The views of a scene show one set of named points, each view turned or mirrored, and shifted as a whole, with a little noise and some points left out.

Scene 1
View 1
k775: +1.41	-0.06	+0.16	-0.22	+1.93	+0.31	+0.66	-0.45	+1.45	-0.18	-0.81	-0.55	-0.22	-0.36	+0.83	-1.51	-0.05	+0.91	+0.30	+0.60	-0.43	-0.51	+0.13	-0.07	+0.10	+0.46
k382: +1.78	-0.54	-0.68	+0.23	+0.73	-0.60	-0.02	-0.75	+0.93	-0.27	-0.36	-0.78	+0.43	-0.90	+0.60	-0.99	+0.07	+0.89	-0.42	+1.20	-1.06	+0.01	+0.85	-0.64	-0.04	-0.07
k396: +1.51	-0.62	-0.32	+0.40	+0.32	-0.68	+0.04	-1.01	+0.76	+0.20	-0.12	-0.82	+0.45	-0.42	+0.34	-1.35	-0.20	+0.74	-0.06	+1.17	-1.35	+0.10	+1.40	-0.09	+0.00	-0.14
k745: +1.35	-0.18	+0.07	-0.09	+1.49	+0.18	+0.60	-0.68	+1.33	+0.03	-0.68	-0.58	-0.09	-0.23	+0.65	-1.61	-0.12	+0.89	+0.32	+0.72	-0.61	-0.31	+0.41	+0.01	+0.11	+0.29
k895: +1.07	-0.17	+0.22	+0.54	-0.29	-1.24	+0.15	-1.02	+0.05	+0.99	+0.47	-1.07	+0.47	+0.02	-0.68	-2.12	-1.07	+0.10	+0.75	+0.68	-0.73	+0.70	+3.09	+0.58	-0.06	+0.29
k323: +1.19	-0.78	-0.01	+0.36	+0.47	-0.11	+0.37	-1.22	+1.35	+0.30	-0.36	-0.56	+0.17	+0.03	+0.58	-1.61	+0.02	+1.08	+0.18	+1.20	-1.82	-0.34	+0.84	+0.36	-0.01	-0.47
k226: +2.17	+0.82	-0.42	-0.36	+1.60	-1.21	-0.09	+0.15	-0.08	-0.21	-0.09	-1.26	+0.27	-1.41	-0.15	-1.33	-1.09	-0.09	-0.09	+0.16	+1.56	+0.57	+2.16	-1.14	+0.00	+1.52
k280: +1.82	+0.75	+0.03	-0.50	+2.17	-0.36	+0.42	+0.05	+0.68	-0.27	-0.59	-0.97	-0.18	-0.88	+0.27	-1.53	-0.80	+0.20	+0.32	+0.06	+1.28	+0.09	+1.19	-0.64	+0.09	+1.43
k550: +1.63	-0.77	-0.60	+0.36	+0.42	-0.50	+0.01	-1.03	+1.07	-0.05	-0.29	-0.72	+0.48	-0.54	+0.60	-1.21	+0.08	+0.98	-0.22	+1.40	-1.70	-0.09	+0.86	-0.24	-0.04	-0.44
k896: +1.98	+0.02	-0.36	-0.17	+1.66	-0.28	+0.25	-0.37	+0.96	-0.48	-0.65	-0.77	+0.13	-0.91	+0.67	-1.10	-0.14	+0.77	-0.22	+0.73	-0.08	-0.13	+0.55	-0.73	+0.10	+0.51
k802: +1.40	+0.06	+0.33	-0.47	+2.56	+0.88	+0.92	-0.33	+1.90	-0.41	-1.15	-0.42	-0.54	-0.28	+1.16	-1.52	+0.14	+1.04	+0.35	+0.43	-0.09	-0.78	-0.56	-0.09	+0.19	+0.52
k697: +2.08	-0.19	-0.79	+0.19	+0.50	-1.16	-0.29	-0.59	+0.27	-0.18	+0.01	-1.12	+0.61	-1.14	+0.20	-1.09	-0.45	+0.47	-0.41	+0.98	-0.47	+0.43	+1.85	-0.88	-0.05	+0.30
k613: +1.99	+0.03	-0.49	-0.06	+1.45	-0.51	+0.09	-0.25	+0.82	-0.46	-0.47	-0.94	+0.26	-1.08	+0.61	-1.09	-0.29	+0.63	-0.39	+0.80	+0.00	+0.04	+0.85	-0.81	+0.01	+0.54
k103: +1.68	+0.18	-0.17	-0.06	+1.22	-0.67	+0.14	-0.33	+0.58	-0.05	-0.28	-0.90	+0.20	-0.76	+0.23	-1.45	-0.60	+0.39	+0.06	+0.53	+0.19	+0.19	+1.50	-0.52	+0.01	+0.77
k227: +1.58	+0.35	+0.05	-0.15	+1.28	-0.62	+0.33	-0.40	+0.46	+0.16	-0.22	-0.95	+0.06	-0.60	+0.04	-1.69	-0.82	+0.28	+0.37	+0.33	+0.43	+0.24	+1.77	-0.22	+0.09	+1.02
View 2
k103: -0.73	-0.35	-1.01	+0.48	+0.04	-0.03	-0.07	+0.17	+0.04	-0.25	+0.33	+1.39	-1.35	+0.54	-0.36	+0.16	-0.30	+0.50	-0.39	-0.59	+0.02	-1.38	-0.83	-1.22	+0.44	+1.26
k613: -0.91	-0.30	-0.40	+0.28	+0.38	-0.15	-0.18	+0.03	+0.08	-0.30	+0.63	+1.46	-1.24	+0.77	-0.03	+0.01	-0.45	+0.28	-0.09	-0.78	-0.20	-0.96	-1.25	-0.68	-0.10	+1.00
k745: -1.23	+0.88	-0.72	-0.01	-0.37	+0.02	-0.36	+0.11	-0.23	-0.91	+0.26	+1.60	-1.31	+1.17	-0.68	+0.40	-0.41	-0.02	+0.19	-0.37	-0.55	-0.58	-1.66	-1.04	+0.58	+1.22
k382: -1.06	-0.11	+0.17	-0.32	+0.45	+0.18	-0.51	-0.61	+0.21	-0.62	+0.36	+1.62	-1.56	+1.16	-0.53	-0.25	-0.15	+0.24	+0.03	-0.99	-0.28	-1.27	-1.54	-0.44	+0.61	+0.55
k697: -0.52	-0.97	-0.25	+0.06	+0.66	+0.16	-0.32	-0.55	+0.30	-0.14	+0.30	+1.46	-1.56	+0.57	-0.34	-0.44	+0.02	+0.65	-0.49	-1.08	+0.14	-1.91	-0.79	-0.73	+0.59	+0.70
k226: +0.03	-1.67	-1.74	+1.25	+0.40	-0.34	+0.50	+0.75	+0.17	+0.61	+0.55	+1.15	-1.09	-0.32	+0.33	+0.05	-0.41	+1.05	-1.07	-0.70	+0.58	-1.95	+0.21	-1.53	-0.29	+1.40
k323: -1.26	+0.99	-0.11	-0.69	-0.28	+0.44	-0.84	-0.80	-0.09	-1.20	-0.06	+1.68	-1.68	+1.46	-1.48	+0.05	+0.03	+0.03	+0.09	-0.75	-0.53	-1.09	-1.84	-0.88	+1.54	+0.84
k396: -0.87	+0.15	-0.24	-0.38	+0.06	+0.38	-0.66	-0.79	+0.14	-0.82	-0.02	+1.65	-1.72	+1.09	-1.10	-0.21	+0.06	+0.42	-0.20	-0.90	-0.16	-1.70	-1.35	-0.92	+1.33	+0.70
k775: -1.40	+0.97	-0.74	+0.07	-0.37	-0.07	-0.24	+0.38	-0.25	-0.89	+0.42	+1.60	-1.17	+1.15	-0.41	+0.56	-0.66	-0.17	+0.34	-0.23	-0.62	-0.20	-1.81	-0.99	+0.16	+1.27
k896: -1.05	+0.04	-0.44	+0.21	+0.21	-0.17	-0.16	+0.11	-0.02	-0.45	+0.60	+1.50	-1.17	+0.92	-0.05	+0.23	-0.54	+0.16	+0.02	-0.67	-0.34	-0.70	-1.41	-0.62	-0.15	+0.90
k227: -0.65	-0.26	-1.38	+0.59	-0.25	-0.16	+0.02	+0.34	-0.08	-0.28	+0.23	+1.33	-1.34	+0.36	-0.49	+0.36	-0.34	+0.55	-0.56	-0.43	+0.05	-1.42	-0.59	-1.60	+0.52	+1.51
k895: -0.30	-0.19	-1.51	-0.03	-0.44	+0.45	-0.46	-0.57	+0.05	-0.52	-0.55	+1.34	-1.95	+0.35	-1.80	-0.15	+0.32	+0.87	-0.98	-0.64	+0.44	-2.71	-0.14	-2.15	+2.41	+1.32
k550: -1.11	+0.28	+0.20	-0.61	+0.23	+0.39	-0.74	-0.94	+0.14	-0.85	+0.07	+1.66	-1.72	+1.34	-0.96	-0.29	+0.03	+0.18	+0.07	-1.05	-0.32	-1.32	-1.75	-0.53	+1.12	+0.59
k802: -1.68	+1.48	-0.86	+0.06	-0.71	-0.19	-0.13	+0.62	-0.41	-1.08	+0.55	+1.71	-1.08	+1.38	-0.42	+0.89	-0.86	-0.37	+0.55	+0.01	-0.89	+0.32	-2.05	-1.02	+0.00	+1.42
k280: -0.74	-0.28	-1.64	+1.01	-0.23	-0.39	+0.37	+1.00	-0.19	-0.05	+0.59	+1.33	-1.01	+0.25	+0.19	+0.60	-0.76	+0.46	-0.41	-0.28	-0.05	-0.78	-0.61	-1.45	-0.41	+1.56
View 3
k226: -1.55	+0.32	+0.30	-0.67	-1.03	+0.04	-0.86	+0.19	+0.52	-1.66	-0.35	+1.06	+0.23	-0.55	+1.04	-0.90	-0.85	-0.34	-0.36	-0.45	-1.61	-0.20	+1.06	-1.63	-1.17	+0.48
k103: -1.53	-0.19	-0.13	-0.21	-0.62	-0.79	-0.40	-0.14	+0.29	-0.69	-0.46	+0.53	-0.38	-0.01	+0.95	-1.18	-0.03	-0.25	-0.38	-0.65	-0.66	+0.08	+0.20	-1.07	-1.16	+0.41
k745: -1.21	-0.61	-0.80	+0.29	-0.51	-1.60	+0.14	-0.32	+0.22	+0.32	-0.66	+0.37	-0.91	+0.35	+0.66	-1.46	+0.38	-0.10	-0.32	-1.51	+0.27	+0.03	-0.52	-1.02	-0.94	+0.12
k382: -1.60	-0.74	-0.11	+0.16	-0.74	-0.97	-0.36	-0.75	+0.46	+0.49	-1.00	-0.43	-0.45	+0.28	+0.59	-1.05	+0.44	+0.28	-0.33	-0.42	+0.10	-0.23	+0.04	+0.03	-1.30	+0.17
k802: -0.81	-0.82	-1.45	+0.48	-0.59	-1.93	+0.50	-0.19	+0.27	+0.77	-0.74	+0.85	-1.07	+0.32	+0.49	-1.61	+0.03	-0.18	-0.33	-2.50	+0.62	-0.32	-0.64	-1.72	-0.47	-0.11
k697: -1.82	-0.36	+0.36	-0.25	-0.76	-0.41	-0.72	-0.54	+0.43	-0.47	-0.72	-0.20	-0.17	+0.01	+0.91	-0.93	+0.18	+0.09	-0.31	+0.20	-0.84	+0.02	+0.45	-0.12	-1.54	+0.45
k227: -1.47	-0.11	-0.20	-0.29	-0.47	-0.84	-0.32	+0.03	+0.26	-1.08	-0.25	+0.77	-0.59	+0.03	+1.06	-1.28	-0.04	-0.47	-0.39	-0.72	-0.78	+0.25	+0.13	-1.42	-1.18	+0.54
k280: -1.14	+0.07	-0.42	-0.31	-0.83	-0.63	-0.33	+0.27	+0.38	-1.00	-0.37	+1.32	-0.25	-0.28	+0.83	-1.29	-0.65	-0.43	-0.39	-1.58	-0.83	-0.30	+0.45	-2.13	-0.72	+0.25
k775: -1.10	-0.69	-0.99	+0.37	-0.59	-1.53	+0.18	-0.29	+0.27	+0.49	-0.68	+0.57	-0.89	+0.25	+0.59	-1.49	+0.15	-0.04	-0.30	-1.86	+0.40	-0.28	-0.38	-1.25	-0.69	-0.02
k323: -1.53	-1.09	-0.59	+0.48	-0.13	-1.77	+0.24	-0.73	+0.03	+0.50	-0.68	-0.46	-1.25	+0.69	+0.68	-1.42	+1.17	-0.05	-0.24	-0.63	+0.63	+0.45	-0.88	+0.08	-1.40	+0.41
k613: -1.39	-0.40	-0.23	+0.01	-1.00	-0.72	-0.41	-0.39	+0.52	+0.05	-0.90	+0.24	-0.09	-0.09	+0.63	-1.05	-0.20	+0.12	-0.32	-0.95	-0.36	-0.47	+0.41	-0.75	-1.00	+0.07
k396: -1.85	-0.82	+0.12	+0.07	-0.37	-1.14	-0.35	-0.83	+0.16	-0.06	-0.70	-0.70	-0.75	+0.44	+0.81	-1.14	+0.95	+0.04	-0.26	+0.16	-0.11	+0.40	-0.30	+0.33	-1.73	+0.52
k896: -1.22	-0.46	-0.47	+0.07	-0.96	-0.84	-0.33	-0.38	+0.57	+0.25	-0.93	+0.29	-0.27	-0.02	+0.59	-1.15	-0.10	+0.07	-0.32	-1.22	-0.21	-0.51	+0.22	-0.93	-0.91	+0.00
k895: -2.08	-0.34	+0.38	-0.40	+0.34	-1.23	-0.28	-0.22	-0.15	-1.85	+0.26	+0.13	-1.14	+0.55	+1.44	-1.37	+1.09	-0.67	-0.33	+0.77	-1.00	+1.53	-0.59	-0.41	-1.97	+1.22
View 4
k103: +0.74	-0.28	+0.30	-0.53	-0.21	+1.63	+0.66	+0.56	-1.13	-0.24	+0.14	+0.27	+0.40	-0.15	-1.01	+0.54	+0.60	-0.05	+0.65	+0.56	-0.59	+0.73	-0.96	-0.27	+0.09	-0.17
k745: -0.37	-0.07	+1.08	+0.32	-0.20	+1.41	-0.01	+0.17	-0.54	+0.14	+0.08	+0.25	+0.24	-0.68	-1.03	+0.23	+0.45	-0.42	+0.12	+1.14	-0.47	+1.28	-0.64	+0.34	+0.57	+0.13
k775: -0.55	-0.18	+0.82	+0.73	-0.13	+1.47	+0.16	+0.08	-0.37	+0.07	-0.31	+0.43	+0.19	-0.66	-0.88	+0.17	+0.20	-0.25	-0.06	+1.21	-0.58	+1.25	-0.66	+0.41	+0.63	+0.07
k802: -1.32	-0.32	+0.92	+1.18	+0.08	+1.41	+0.03	+0.04	-0.07	-0.12	-0.58	+0.63	+0.24	-0.74	-0.83	+0.19	-0.24	-0.37	-0.36	+1.26	-0.80	+1.36	-0.64	+0.66	+0.73	+0.07
k396: +0.82	+0.35	+1.39	-0.73	-0.75	+1.41	-0.09	+0.15	-1.06	+0.74	+0.89	-0.20	+0.21	-0.55	-1.46	+0.26	+1.28	-0.40	+0.80	+1.19	+0.03	+1.26	-0.59	-0.05	+0.48	+0.21
k323: -0.01	+0.41	+1.88	-0.19	-0.67	+1.24	-0.50	-0.07	-0.72	+0.80	+0.84	-0.18	+0.20	-0.90	-1.54	+0.16	+1.07	-0.79	+0.42	+1.44	-0.11	+1.60	-0.35	+0.32	+0.84	+0.49
k227: +0.59	-0.34	+0.32	-0.57	-0.04	+1.57	+0.55	+0.68	-1.27	-0.64	+0.27	+0.42	+0.58	-0.17	-1.02	+0.82	+0.49	-0.22	+0.71	+0.28	-0.90	+0.70	-1.16	-0.42	+0.06	-0.02
k382: +0.88	+0.07	+0.86	-0.41	-0.52	+1.67	+0.38	+0.00	-0.79	+1.00	+0.24	-0.10	+0.01	-0.37	-1.38	-0.08	+1.13	+0.15	+0.62	+1.50	+0.34	+1.22	-0.40	+0.13	+0.42	-0.10
k550: +0.66	+0.47	+1.47	-0.37	-0.84	+1.44	-0.12	-0.12	-0.62	+1.40	+0.63	-0.34	-0.10	-0.67	-1.62	-0.21	+1.42	-0.22	+0.62	+1.80	+0.52	+1.58	-0.24	+0.35	+0.73	+0.13
k613: +0.74	-0.25	+0.13	-0.21	-0.16	+1.81	+0.84	+0.31	-0.75	+0.31	-0.27	+0.25	+0.10	-0.10	-1.04	+0.11	+0.54	+0.46	+0.53	+1.09	-0.14	+0.89	-0.74	+0.03	+0.20	-0.35
k280: +0.30	-0.67	-0.32	+0.02	+0.35	+1.78	+1.03	+0.72	-0.90	-0.96	-0.63	+0.74	+0.52	+0.09	-0.65	+0.70	-0.07	+0.15	+0.39	+0.20	-1.09	+0.51	-1.18	-0.26	-0.06	-0.33
k226: +1.56	-0.56	-0.75	-1.02	+0.15	+1.94	+1.40	+0.98	-1.48	-0.90	-0.27	+0.57	+0.56	+0.49	-0.76	+0.82	+0.45	+0.49	+0.94	+0.03	-0.88	+0.07	-1.35	-0.71	-0.43	-0.58
k896: +0.36	-0.23	+0.24	+0.09	-0.10	+1.75	+0.73	+0.22	-0.61	+0.33	-0.44	+0.34	+0.08	-0.20	-1.07	+0.07	+0.48	+0.30	+0.28	+1.20	-0.20	+1.00	-0.72	+0.17	+0.34	-0.28
k697: +1.73	-0.04	+0.35	-1.15	-0.50	+1.73	+0.68	+0.51	-1.27	+0.46	+0.48	-0.12	+0.21	+0.03	-1.39	+0.25	+1.23	+0.29	+1.08	+0.90	+0.09	+0.75	-0.72	-0.35	+0.09	-0.23
View 5
k323: -0.42	-0.14	+1.99	-0.09	+0.78	+0.52	-0.97	-1.44	+1.39	+0.95	+2.22	-0.01	+0.11	+1.02	-0.35	-1.76	+0.60	+0.14	+0.72	-1.31	+0.08	-0.95	-0.68	+0.71	-0.50	-2.25
k227: -0.70	+0.56	+1.25	+0.35	-0.83	+0.24	-0.41	-0.24	+1.16	+1.31	+1.71	-0.69	+0.14	+0.79	-0.18	-0.55	-0.37	+0.48	+0.09	-2.36	-0.22	-0.24	-0.08	-0.25	-0.66	-0.46
k226: -1.01	+0.35	+0.95	+0.68	-1.77	-0.23	-0.57	+0.15	+0.72	+1.16	+1.44	-1.31	+0.35	+0.72	-0.32	+0.17	-1.20	+0.93	-0.08	-2.91	-0.25	+0.23	+0.40	-1.00	-0.77	+0.67
k697: -0.75	-0.72	+1.56	+0.66	-0.66	-0.24	-0.93	-1.07	+0.90	+1.16	+1.83	-1.29	+0.49	+0.85	-0.70	-0.67	-1.09	+1.02	+0.52	-1.78	+0.15	-0.86	+0.21	-0.05	-1.18	-0.35
k745: -0.69	+0.07	+1.76	-0.13	+0.09	+0.23	-1.02	-0.88	+1.03	+0.78	+2.15	-0.06	+0.18	+0.99	-0.25	-1.17	+0.69	+0.15	+0.53	-1.95	-0.16	-0.14	-0.47	-0.03	-0.16	-1.68
k775: -0.82	+0.11	+1.71	-0.24	+0.01	+0.11	-1.17	-0.69	+0.86	+0.56	+2.15	+0.11	+0.31	+1.08	-0.21	-1.14	+0.96	+0.03	+0.53	-2.11	-0.28	+0.23	-0.48	-0.36	+0.00	-1.77
k280: -0.93	+0.68	+1.18	+0.14	-1.28	-0.03	-0.62	+0.14	+0.82	+0.86	+1.71	-0.47	+0.29	+0.83	-0.13	-0.11	+0.05	+0.36	+0.02	-2.92	-0.45	+0.65	-0.05	-1.02	-0.22	-0.24
k613: -0.96	-0.49	+1.63	+0.30	-0.75	-0.27	-1.24	-0.87	+0.55	+0.68	+1.96	-0.78	+0.61	+1.01	-0.41	-0.70	-0.08	+0.66	+0.52	-2.24	+0.04	-0.03	+0.07	-0.65	-0.48	-0.75
k550: -0.60	-0.93	+1.94	+0.30	+0.46	+0.10	-1.30	-1.72	+1.02	+0.97	+2.13	-0.69	+0.38	+1.03	-0.65	-1.46	-0.17	+0.63	+0.79	-1.22	+0.29	-1.13	-0.22	+0.47	-0.96	-1.69
k895: -0.17	+0.88	+1.26	+0.78	-0.20	+0.95	+0.47	-0.63	+2.05	+2.16	+1.57	-0.85	-0.40	+0.45	-0.29	-1.02	-1.49	+0.75	-0.01	-1.60	-0.03	-1.81	-0.26	+1.13	-1.51	-0.54
k802: -0.86	+0.34	+1.82	-0.58	+0.16	+0.22	-1.18	-0.57	+0.90	+0.42	+2.25	+0.49	+0.26	+1.10	-0.02	-1.16	+1.59	-0.32	+0.48	-2.27	-0.33	+0.67	-0.70	-0.54	+0.40	-2.14

Which points are out of place in each view (at most two, in the order of its rows)? Write - if all are in place.
view 1: k802
view 2: k226
view 3: k396
view 4: k550
view 5: k323
